Each row is a point on a tangle of strands that fork, close into loops and nearly touch. The rows are in no order.
Points whose rows are less than 66.1 apart are linked; no others are. Some points are linked to none.
von: -30; -4; -5; -27; 0; -4; 0; -3; -13; 0; 6; 14; 11; -5; 12; 7; 9; -26; -2; 13; -14; -24; 5; 20; 13; 6; 16; -12; -11; 17; -3; -14; -3
niviz: -3; 2; -2; -12; -5; -7; -18; 9; -43; 5; 8; 1; 19; -40; 31; 7; -4; -23; -6; 13; -2; -12; -8; 5; -1; -7; 38; -16; -9; 17; -14; 1; -21
vabiz: -19; -16; -8; 36; -22; -2; -7; 5; 17; -36; -11; -11; -17; 2; -1; 1; 17; 22; 6; -2; 5; -20; 0; -14; 8; 1; 5; -11; -19; -9; -24; -41; 6
Vuka: 16; -5; 5; -32; 22; -5; -38; -3; -10; 3; 9; 16; -23; 16; 1; 25; -6; -17; -2; -4; -5; 46; 9; 6; -33; -11; 20; 11; -2; 8; -5; 14; 19
kubo: 11; 15; -11; 11; -7; 10; -3; 9; -12; -21; -2; -14; 21; -11; 34; -10; 17; 12; -7; -16; -6; -28; 3; -31; -16; -5; -7; -26; 6; -6; 4; 11; -5
kun: -17; -29; 13; 18; -12; -12; 8; -13; 0; -21; -35; 11; -18; -25; -14; -27; -2; 13; 7; 6; -9; -7; 9; 8; 23; 8; -15; -4; 10; 1; -10; -17; -17
fivet: -2; 11; 2; -8; -1; -14; -9; -10; 19; -9; 27; 7; -22; 22; 2; -5; -8; -12; -12; 15; -1; 10; 0; 29; 17; 23; -5; 19; 10; 0; 12; 10; -12
kab: -5; 18; -16; 6; 7; 2; -9; -13; 3; -28; 3; -5; 9; -21; 1; -22; 3; -10; -7; 5; -11; 13; 4; -21; 10; 21; 3; 3; 6; -1; 9; -3; -6
bur: -4; -8; 6; -11; 3; 1; 2; -6; 11; -2; 10; -7; 6; -4; -18; 1; -8; -20; -8; 3; 14; 1; 9; 15; 26; 23; 17; -8; -20; 7; 7; 13; -19
zifom: -12; 4; -1; 14; -1; -27; -3; -34; 9; -2; 10; 34; -5; 9; -12; 12; -8; -4; 15; -1; -14; 22; -7; 11; 2; 4; -24; 0; 3; -2; 3; 8; 4
Rimu: -22; -26; 9; 10; 6; 23; 0; -4; -14; -22; -25; -13; 12; -20; 0; -18; 14; 12; 24; -5; 19; -21; 10; -8; 24; -7; 17; -11; -3; -2; -9; -12; -37
kago: 11; 9; -1; -35; 7; -17; -29; -4; -6; 13; 29; 25; -2; 3; 20; 8; 0; -22; -18; 14; -10; 7; 19; 16; -24; -4; 3; -3; 28; 0; 10; 13; -8
sapos: 23; 7; -11; -21; 9; 10; -23; 8; -20; -20; 26; -8; 12; -18; 20; -6; 10; -10; -31; -6; 2; -6; 19; -15; -10; 18; 19; -16; -5; 6; -3; 24; -6
lugak: 21; -13; 24; 5; -13; 0; 9; -6; 11; 10; -28; -1; 2; -19; 16; 5; -18; 7; -10; 10; 5; 0; -10; -9; 2; -30; -18; -15; 27; -2; 19; 12; 8
dil: -22; 13; -3; -37; 15; 7; -2; -1; 8; 2; 2; 26; -3; 15; 1; 7; 14; -15; -8; 9; -22; -3; 1; 10; 0; 14; -5; 1; 25; 6; 6; 0; 17
nibud: 8; -7; 32; -10; -3; -2; 1; 1; -25; 16; -5; 0; -5; -28; 4; -1; 0; -21; 15; 19; -10; -6; -17; 4; 9; -9; 13; -2; -1; 1; 14; 7; -29
pulum: -13; 2; 18; -23; -7; -14; -11; 0; 9; -3; 14; 8; -20; 19; 8; -7; 1; -15; -17; 26; -9; -14; 10; 38; 21; 18; 1; 8; 12; 7; 18; -5; -15
Zona: 13; -5; 28; -28; 7; 5; -21; 20; -22; 11; 17; -11; -12; 2; 10; 19; -13; -22; -19; 15; 8; 7; -16; 16; 5; 1; 34; 8; -10; 15; 13; 19; 0
Laror: 16; -1; 14; -19; 12; 14; -17; 1; -13; 13; 1; -11; 4; -10; -21; -3; -18; -21; -7; 5; 8; 32; 3; -7; 17; 5; 19; -6; -2; 10; 23; 16; 5
fisa: -6; 4; -4; 31; 3; 9; 12; 30; 0; 1; -27; -14; 16; -21; 36; 7; 6; 21; 6; -9; 32; -44; 12; -12; -3; -24; 5; -19; 1; 14; -11; -10; -9
dom: -8; -1; 6; 29; 1; -6; 21; -3; 13; -10; -4; 17; -18; -6; 3; 16; 4; 18; 12; -16; 10; -20; 5; 13; -5; 6; -29; -8; -7; -7; -14; 5; -8
Vuro: -7; 5; -4; -7; 21; 17; -8; 15; 8; 9; 0; -11; -7; 30; -9; -1; -5; 7; 5; 5; 1; 30; -17; -19; 7; 7; 10; 31; -9; 10; 9; 3; 34
saso: -7; -22; 1; 4; -21; -15; 17; 9; 8; 6; -23; 8; 10; 4; -11; -8; -6; 7; -6; -7; 6; -24; 3; 2; 2; -11; -21; -24; 6; -16; 0; -19; -1
Kos: 5; -14; 4; -18; 5; 1; -28; 0; 8; 12; 0; -15; 6; 54; 1; 7; -4; -2; 9; -17; -19; 40; 3; -17; -26; 1; 9; 19; 1; 3; -4; 16; 16
Deger: 6; 8; 13; -23; 17; 8; -14; 7; -32; 15; -5; 13; -9; -34; 4; 12; -2; -30; 2; 19; -20; 9; -18; 6; 4; -6; 18; 6; 13; 13; 9; 4; -6
vobit: -9; 0; -14; 42; -17; 6; -5; 23; 12; -25; -37; -22; 2; -5; 4; -2; -5; 35; 4; -6; 28; -8; 28; -11; 20; 1; 3; -9; 5; -11; -4; -28; -1
dezu: 8; 31; -25; -6; 12; -10; -13; -23; 0; -7; 36; 16; -4; -4; 2; 13; -6; -10; -8; 16; -5; 28; -5; 0; -20; 1; 10; 29; -8; 8; -6; 4; 19
keka: -31; 2; 4; -33; 2; -6; 10; -4; 2; 8; 9; 24; 4; 23; 7; 9; 17; -14; 3; 2; -24; -21; 11; 34; 8; 6; -6; -3; 6; 12; -1; -3; 10
zeku: -6; -4; -26; 13; -4; 10; 6; -6; 10; -25; -13; -14; -2; 5; 2; -35; 21; 5; -2; -3; -12; -16; 2; -8; 10; 9; -4; -12; 8; -22; -4; -20; -11
vuze: 8; -15; 6; -9; 27; 1; 2; 0; 5; 25; 10; 12; 7; 23; 4; 11; 7; -22; 11; -11; -7; 4; -1; 8; -5; -17; -14; -10; 16; 0; 6; 29; 1
pabi: -25; -16; 19; 7; -2; 8; -1; 5; -7; -1; -28; 15; 2; -39; 28; 21; -3; 7; 21; 12; 14; -18; 4; -9; 13; 9; 4; -4; 3; 7; -14; 1; -20
Kuf: 9; -23; 8; 9; 9; -12; -8; -22; 16; 14; 0; -7; -3; 48; -1; -4; -1; -2; 31; -18; -19; 31; -3; 6; -18; -17; -16; 9; 9; -12; -9; 1; -1
dazul: 7; 9; -3; 2; 1; 1; 13; -9; 14; 1; 17; -9; -2; 15; -19; -12; 4; 2; 15; -2; 0; 11; 1; -3; 9; 21; -10; 8; -11; -15; 4; 9; 0
lomu: -14; -7; 19; -2; -1; -1; 16; 2; -2; 16; -27; 29; -9; -14; 23; 12; 0; -2; 15; 21; -12; -20; -22; 5; -1; -25; -14; 1; 14; 9; -2; -2; 7
rukab: -12; 13; -21; 7; 15; 11; -6; -11; 18; -32; -6; -18; 3; -6; 6; -34; 14; -1; -8; 9; -17; -8; -4; -11; 23; 12; 3; 0; 18; 0; -2; -15; -11
sini: 9; -4; 20; -2; -5; 6; 20; -1; -5; 9; -5; -4; -3; -20; 2; 1; 3; -14; 9; 6; -2; -15; -15; 6; 7; -15; 10; -7; -14; 1; -3; 6; -19
Mapu: 1; -5; -13; 25; 11; 15; 24; -6; -2; 10; -11; -11; -15; 1; -33; -32; -11; 13; 17; 1; 2; 19; 3; 11; 31; -6; -15; 17; 5; 3; -3; 2; 2
gadiz: 25; 13; -9; 24; 1; 18; 23; 2; -8; 13; 3; -31; -7; 4; -23; -29; 7; 19; 19; 12; 3; 8; -13; -18; 7; -21; -7; 35; -13; -3; -1; -20; 13
bovi: -7; 30; -37; 5; -6; -6; -2; 5; 0; 1; 14; 4; 23; 10; -16; 9; -7; 11; -8; -19; 0; 4; -12; -18; -23; 5; 5; 1; -15; 2; 0; -5; 26
Pegor: -9; -2; 7; 8; -14; -7; 22; -15; 0; -6; 0; 8; -26; 2; -27; -24; 21; 10; 18; 9; -19; 4; -10; 11; 8; 10; -16; 27; -13; -6; -13; -25; 4
vebaz: 25; 10; 11; -43; 17; 6; -35; 10; -23; -11; 14; 15; -30; -6; -4; 21; 3; -4; -9; 7; -3; 28; 1; 9; -22; 0; 23; 14; -11; 5; -7; 11; 17
Dega: 9; -7; -17; 17; 20; 0; 8; -22; -1; 16; 4; -18; -16; 5; -24; -34; -10; 11; 5; 24; -4; 18; -4; 12; 37; 4; -21; 34; 11; 0; 11; 2; 5
dap: 27; 19; -4; -31; 21; 12; -30; 7; -13; -20; 15; 5; -24; -7; -11; 6; -3; 5; -20; 10; 8; 38; 0; -9; -13; 3; 21; 18; -6; 13; -11; 14; 28
mosu: 17; -11; 10; 4; -17; -2; 6; 30; 16; 15; -27; -13; 5; -3; 25; 9; 1; 30; -7; 0; 12; -16; 23; -14; -4; 0; -20; -24; 21; -21; 2; -7; 2
dip: -6; 32; -13; -8; -1; -18; -16; -9; 1; -17; 35; 4; 3; -5; -1; 4; -11; -13; -20; 28; -11; 15; -12; 6; 4; 7; 24; 22; -18; 15; 0; -15; 4
Ran: -8; 11; -36; -3; 14; 0; -5; -12; -1; 17; 33; -18; 9; 38; -1; 21; -5; 15; 9; 6; 1; 12; -15; -12; -11; 5; 2; 39; -1; -7; -3; 8; 25
sor: -5; -19; -11; -4; -12; -18; -19; -4; -30; 4; 7; 2; 22; -29; 33; 4; -2; -17; -18; 3; 9; -24; -2; -2; -6; -14; 19; -30; -10; 18; 1; 5; -12
sidu: 8; -22; -3; 2; 6; -7; -16; -13; 9; 16; -2; -19; 10; 45; -1; -5; -9; -5; 31; -13; -15; 44; -1; -20; -18; -1; 0; 19; -1; -8; 1; 14; 6
Lidet: -3; -26; 3; 0; -32; -17; 4; -7; 9; -8; -16; -9; 5; -8; 3; -10; -1; -2; -15; 0; 4; -17; 2; -11; 6; -5; -4; -27; -5; -14; 6; -18; -6
gari: 7; -18; 11; 25; -20; 18; 25; 25; 10; 5; -27; 7; -16; -14; -8; 5; -4; 23; -13; 1; 9; -12; 9; 20; -4; -16; -18; 6; 12; -13; -14; -30; 10
doke: -37; -4; -18; -18; 2; 3; -7; -2; 0; -18; -1; 7; 12; -6; -3; 0; 0; -24; -18; 3; -14; -17; 2; 5; 17; 8; 26; -9; -6; 16; -3; -17; -3
nuve: 3; -12; 2; 8; 33; 13; 13; 13; 2; 30; -12; 1; 6; 19; -1; 6; -6; -6; 20; -18; 2; -3; 4; 6; 1; -30; -17; -13; 6; -1; 10; 24; 4
tebab: 4; -10; -22; 52; -18; 0; 14; 13; 1; -18; -14; -9; -10; 0; -4; -12; -5; 33; 1; -17; 32; -4; 28; 3; 7; 12; -16; -4; 3; -19; -18; -26; -6
zogi: 2; 13; -11; 15; 24; 16; 22; 16; 12; 13; 0; -3; 4; 13; -12; 0; -7; 3; 15; -28; 13; -13; 10; 16; 1; -2; -14; -10; 6; -2; 8; 16; -3
Damis: 5; 7; 3; -27; 5; -5; -16; 16; -43; 22; 16; 13; 4; -30; 22; 16; -9; -28; -8; 18; -7; 0; -9; 21; -7; -15; 31; -5; -5; 11; -7; 5; -10
faneg: -2; 16; -10; 12; -12; -17; -9; -27; 5; -2; 14; 26; 5; -1; -1; 10; -5; 3; 9; -3; 2; 27; -6; -22; -17; 19; -23; 1; 0; -13; 3; 9; 10
Zubi: -1; -20; 3; 5; 7; -28; 16; -11; 10; 19; 6; 4; 6; 21; -16; 11; 6; 0; 0; -22; 8; -15; -1; 23; -19; -16; -34; -20; 0; -3; -5; 2; -4
daz: 2; 7; 8; 5; -22; -26; -17; -13; 4; -9; 11; 0; -5; -20; -5; -21; -13; -14; -6; 18; -16; 6; -3; 12; 14; -5; 3; -1; -3; -7; 25; -15; -29
Samuf: -14; 4; -5; 13; 1; 10; 22; 14; -6; 12; -11; 8; 18; -27; 35; 1; 11; 7; 15; -2; 10; -43; -6; -7; -8; -16; 3; -8; 2; 13; -11; -1; -4
dakub: -5; 18; 0; 2; -4; -21; -8; -32; 9; -1; 29; 15; -12; 19; -5; 0; -4; -10; 9; 12; -18; 22; -2; 25; 5; 10; -13; 16; 6; 0; 13; 6; -8
lelot: -26; -33; 15; 10; -11; 9; -4; 2; -12; 0; -35; 7; 2; -22; 23; -10; 17; 14; 34; 9; 22; -27; 18; -16; 14; 6; 6; -10; 4; -4; -12; -9; -24
sono: -15; 5; 6; -15; 4; 9; 11; 19; -24; 10; 9; 7; 17; -20; 6; 23; 11; -14; 10; -12; 3; -25; -8; -5; -6; 2; 27; -13; -31; 20; -17; 3; -5
bisad: 10; -2; 15; -20; 9; -1; -14; 8; -7; 7; 20; -6; -3; -2; -4; 16; -13; -24; -25; 5; 19; 10; 4; 12; 8; 11; 27; -5; -19; 11; 12; 20; -4
ravin: 9; 12; -15; -24; 8; 0; -18; 3; -2; -18; 23; 3; 4; 1; 6; 7; 4; -10; -42; -7; 16; 11; 13; -7; -16; 27; 9; -6; -1; 5; -3; 13; 13
Ligir: 4; 29; -18; 30; -9; 0; 19; 18; 5; -14; -14; -12; 13; 0; -13; -12; -2; 14; 18; -21; 13; -14; 7; -16; 1; 5; 0; -12; -3; -14; 6; -9; -5
zerol: 12; -20; 18; 4; -8; 9; 38; -1; -4; 11; 1; 8; -13; -5; 0; -9; 18; -14; 9; 2; 1; -23; -4; 27; -7; -17; -8; 8; -5; -5; -16; -9; -12
Surov: 15; -13; 16; -24; 11; 6; -28; 3; -3; 17; 0; -12; 0; 17; -10; 0; -18; -13; -17; 4; -12; 39; -9; -6; 4; -11; 20; 5; 1; 9; 27; 14; 16
Gab: -10; -8; 8; -6; 4; 23; 2; 0; -6; -17; -17; -22; 14; -15; -10; -25; 16; -3; 18; -4; 7; -12; 14; -16; 26; 13; 20; -7; -3; -1; -1; -5; -33
dudab: -20; -15; 24; 10; -1; 11; 13; 13; 1; 5; -41; 4; -2; -32; 7; 27; -11; 19; 15; 10; 15; -18; -3; 2; 17; -4; -2; 0; 2; 2; -11; -9; -15
bes: 18; -15; 10; 17; -20; 9; 12; 33; 16; 11; -23; -1; -3; -3; -8; 7; -2; 27; -10; -1; 16; -1; 34; 6; -1; 3; -21; -5; 18; -24; -8; -30; 1
noso: -14; 7; -16; -7; 14; 4; -12; -11; 13; 13; 14; -4; -7; 42; -2; 8; -3; 4; 13; 9; -6; 29; -11; -4; -3; 26; -3; 34; 6; 2; 0; 4; 27
bomif: -2; 16; -32; -1; 9; -7; 6; -9; 3; 9; 39; -25; 20; 29; -8; 10; -3; 16; -5; 12; 11; 0; -7; -22; 0; 19; -2; 27; -9; -9; -2; 7; 15
ful: 4; 30; 4; -28; -5; -12; -20; 1; -10; -12; 35; 2; -5; -3; -1; 21; -9; -16; -29; 11; -11; 9; -14; 16; -12; -7; 33; 12; -20; 18; -1; -7; 1
duzod: 6; -1; 6; -15; 15; -2; -8; -14; 0; 19; 18; 16; 3; 9; 8; 16; 1; -23; -6; 0; -12; 7; -1; 17; -12; -13; 1; -1; 8; 4; 9; 23; -3
pude: 9; -18; 11; 13; -12; -3; 17; -3; 18; 13; -28; 5; -15; 11; -6; 6; -9; 12; -1; 1; -7; 8; -23; 5; -10; -36; -19; 7; 8; -12; -1; -15; 17
gan: -8; -18; -7; 6; -18; -16; -14; -7; -3; -9; -9; -3; 17; -23; 19; 11; -5; -8; -27; -9; 9; -20; -2; -14; -1; -7; -1; -38; -11; 3; 14; -3; -3
raku: 12; -14; 13; 5; 3; -12; 27; -24; 10; 12; 14; 5; -12; 10; 1; 0; 15; -6; -1; -8; 3; -18; 0; 41; -14; -16; -27; -2; -8; -3; -11; 7; -13
nit: -1; 10; 9; -15; -19; -24; -12; -9; -15; -12; 17; 21; 4; -12; 20; 13; 13; -17; -8; 4; -19; -10; 1; 2; -17; 2; 9; -11; -11; -2; 10; 5; -10
vupi: 8; 4; -15; -8; 10; 16; -15; 1; -16; -25; 13; -6; 21; -21; 27; -9; 16; -9; -14; -6; -9; -19; 15; -26; -6; 0; 13; -16; 2; 11; -6; 21; -8
baze: 4; 16; -8; -16; 25; 17; -15; 11; -7; -8; 10; -1; -9; 1; -9; 8; -8; -2; -15; 6; 8; 32; -10; -19; 1; 6; 16; 24; -5; 17; -1; 8; 34
duna: 20; -8; 26; -23; 3; 2; -42; 18; -14; 2; 2; -13; -22; 16; 3; 4; -18; -13; -25; 8; 1; 32; -17; 2; -2; -6; 27; 21; -1; 17; 24; 12; 10
Bagig: 2; -2; 12; -15; -5; -11; 0; -2; 6; -5; 2; -3; -12; -7; 1; -26; 11; -20; -9; 24; -21; -15; 0; 23; 18; 3; 13; 6; 6; -1; 19; -11; -25
dur: -11; -11; -12; 25; -21; 9; 4; 5; 10; -30; -15; -20; -2; 0; -2; -20; 17; 10; 7; -11; 2; -31; 1; -13; 7; -7; 9; -10; -12; -14; -15; -34; -4
sir: -17; 3; 5; -4; -4; -4; 19; -1; -5; 17; -7; 30; 5; -14; 34; -5; 18; -7; 19; 14; -12; -28; -4; 4; -3; -6; -8; -4; 13; 13; -7; 3; -6
tufuf: 3; 20; -19; -10; 0; 1; -6; 5; 5; -6; 30; -24; 21; 31; -1; -7; -1; 17; -22; 2; 12; 5; -3; -26; -4; 35; 4; 7; -6; -5; -2; 1; 15
Loga: 2; 4; 4; 28; 2; 22; 28; -6; 0; -5; -22; -7; -11; -17; -23; -19; -12; 10; 23; -6; 11; 3; 5; 2; 20; -12; -18; 4; 7; -2; -4; 4; -7
petid: -3; 14; -11; -21; 3; 4; -1; 3; 11; 0; 17; -11; 12; 30; 1; 3; -6; 4; -28; -11; 12; 4; -1; -10; -10; 36; -1; -4; 5; -6; 4; 12; 16
Deken: 6; -4; 11; -3; -8; 12; 7; -4; 8; -10; 0; -28; 9; -9; -24; -23; 5; -8; 6; 2; 10; 1; 5; -2; 32; 17; 21; 3; -21; -1; 0; -7; -23
kirog: -7; -10; 1; -2; -3; -24; 16; -4; 10; 14; -4; 15; 18; 12; -20; 2; 2; -4; 2; -13; -1; -15; 0; 4; -1; -9; -25; -30; 8; -13; -1; -2; -3
Kepu: -22; 0; -2; 22; -5; -17; 15; -20; 7; -13; 4; 29; -9; -12; -7; 16; -6; 3; 9; -4; -1; 0; -3; 15; 9; 8; -22; -5; -12; 2; -8; 8; -5
Buz: 24; -1; 5; -19; 6; 2; -32; -14; 4; 12; 19; -12; 3; 36; 4; 20; 2; 2; -5; -30; -12; 23; -4; -2; -37; 5; 7; 6; 6; 7; -4; 34; 9
Kot: 11; -26; 19; 10; 4; -6; 5; -19; 11; 8; -5; 7; -18; 32; -13; -9; 3; -13; 28; -2; -20; 28; -8; 18; -8; -24; -13; 12; -6; -9; -4; -5; -1
dako: 3; -15; 15; 18; -22; 2; 24; 7; 13; 10; -26; 0; -17; -6; -14; 9; -12; 23; -3; 6; 9; 4; -14; 14; 0; -22; -12; 8; -9; -6; -8; -25; 16
nom: -12; 1; 9; -11; -7; -3; 22; 5; 8; 13; -23; 12; -3; 11; 0; 7; 7; 4; 7; -4; -19; -19; -26; 9; -16; -30; -10; -2; 10; -1; 4; -12; 17
Gutu: 23; 15; -3; -18; 10; 15; -14; 3; 3; 10; 23; -13; 6; 33; 2; 10; -3; 11; -11; -29; -1; 16; -4; -5; -26; 17; -2; 1; 16; -6; 3; 30; 15
Viret: 5; -22; 14; 14; -1; -6; 12; -13; 2; 9; -1; 8; -34; 19; -38; -21; 9; 3; 24; 6; -20; 24; -2; 19; 8; -8; -17; 18; -5; -5; -7; -11; 2
nefi: -4; 21; 0; 35; -4; -1; 17; 15; 14; -17; -5; 3; -6; -9; 1; 6; 6; 18; 16; -15; 21; -20; 5; -11; -4; 8; -12; -3; -14; -8; -10; -8; -6
pago: 17; 7; 2; -6; -14; -2; -1; 14; -10; 2; 2; -4; 24; -5; 12; 6; 8; 19; -12; -29; -4; -23; -9; -20; -34; -2; -10; -21; -2; -1; 5; 20; 2
pibo: -5; 16; -24; 11; 15; 18; 16; 10; 12; 7; 2; -29; 13; 16; -25; -9; -24; 8; -1; 1; 19; 5; -5; -1; 29; 4; 5; 17; -8; 11; 2; -1; 19
mab: 2; 19; -10; 10; -10; -5; -1; -8; -5; -12; 13; 8; 14; -5; -2; 4; 0; 11; 5; -17; 5; 10; 6; -37; -20; 27; -19; -16; -2; -21; 7; 9; 4
Sidof: 4; -9; -21; 36; -19; 1; 30; -2; -5; -5; -1; -8; -4; 6; -24; -28; -6; 21; 4; -8; 12; 3; 13; 6; 4; 8; -24; 3; 0; -24; -14; -23; -6
likos: 5; 13; 1; -9; -12; -4; 2; 2; 4; 7; 11; -2; 17; 10; -11; 12; -1; 11; -2; -25; -11; 1; -21; -12; -33; -6; 6; -5; -11; 4; 8; 9; 19
ziba: -6; 3; 17; 26; 5; 22; 24; 6; 3; -2; -33; 2; -11; -29; -12; 6; -12; 12; 25; -6; 18; -9; -6; -4; 16; -18; -6; 5; 0; 1; -4; 6; -13
tuvad: 5; 9; -5; 37; -7; 9; 6; 32; 14; -17; -30; -29; 5; -10; 20; 10; 2; 28; -8; -11; 32; -29; 27; -6; 5; -16; 3; -16; 1; -4; -7; -21; -5
guz: -9; 12; -1; -43; 14; 0; -18; 1; -6; 0; 6; 25; -3; -6; 15; -1; 10; -22; -17; 21; -15; 2; 18; 6; -1; 21; 2; 3; 32; 6; 10; 5; 4
nevo: 10; 6; -22; -10; 14; -11; -25; -22; -3; 7; 15; 20; -7; 6; -12; 16; -9; -14; 3; 1; -7; 48; 6; -3; -24; -12; 10; 13; -6; 4; -1; 7; 23
komip: 4; 24; -16; 12; 11; 12; 17; 19; 8; 5; -6; -16; 23; 4; -1; -9; 1; 4; 0; -22; 10; -24; 9; 1; -4; -2; -9; -18; 10; -6; 7; 9; -5
tino: 13; -13; 20; 1; -16; -6; 3; 11; 15; 19; -27; 0; 13; -7; 17; 18; -12; 26; -17; 6; 3; -3; 4; -15; -7; -17; -22; -20; 25; -6; 10; 9; 13
repi: -14; -10; 0; 14; -9; -4; 15; -11; 0; -13; -19; 6; -17; -18; -28; -36; 9; 13; 11; 4; -11; -4; 0; 2; 17; 16; -12; 12; 2; 1; -12; -30; -11
rus: 3; 17; 2; 8; -9; 4; -6; -7; -12; -27; 3; -3; 9; -29; 2; -5; 5; 3; 3; -5; -3; 9; 0; -43; -2; 18; 6; -5; -9; -2; 10; 5; -5

A tip is a point with one link. Name the tips that can be reached along the links from each point below, in the order of the rows.
zeku -> vabiz, doke, daz
Rimu -> Dega
vupi -> kun, bovi, ful
gari -> lugak, Sidof

Name the points in between on the shortest way along the links from the first point to the second, in order.
rukab; Kepu -> kab rus mab faneg zifom
bomif; vebaz -> Ran noso Vuro baze dap
sir; lugak -> lomu nom pude dako gari bes mosu tino
Mapu; Zona -> Loga ziba dudab pabi lelot Rimu Gab Deken bur bisad
kirog; Damis -> saso Lidet gan sor niviz
Pegor; noso -> Viret Kot Kuf sidu Kos Buz Gutu petid tufuf bomif Ran
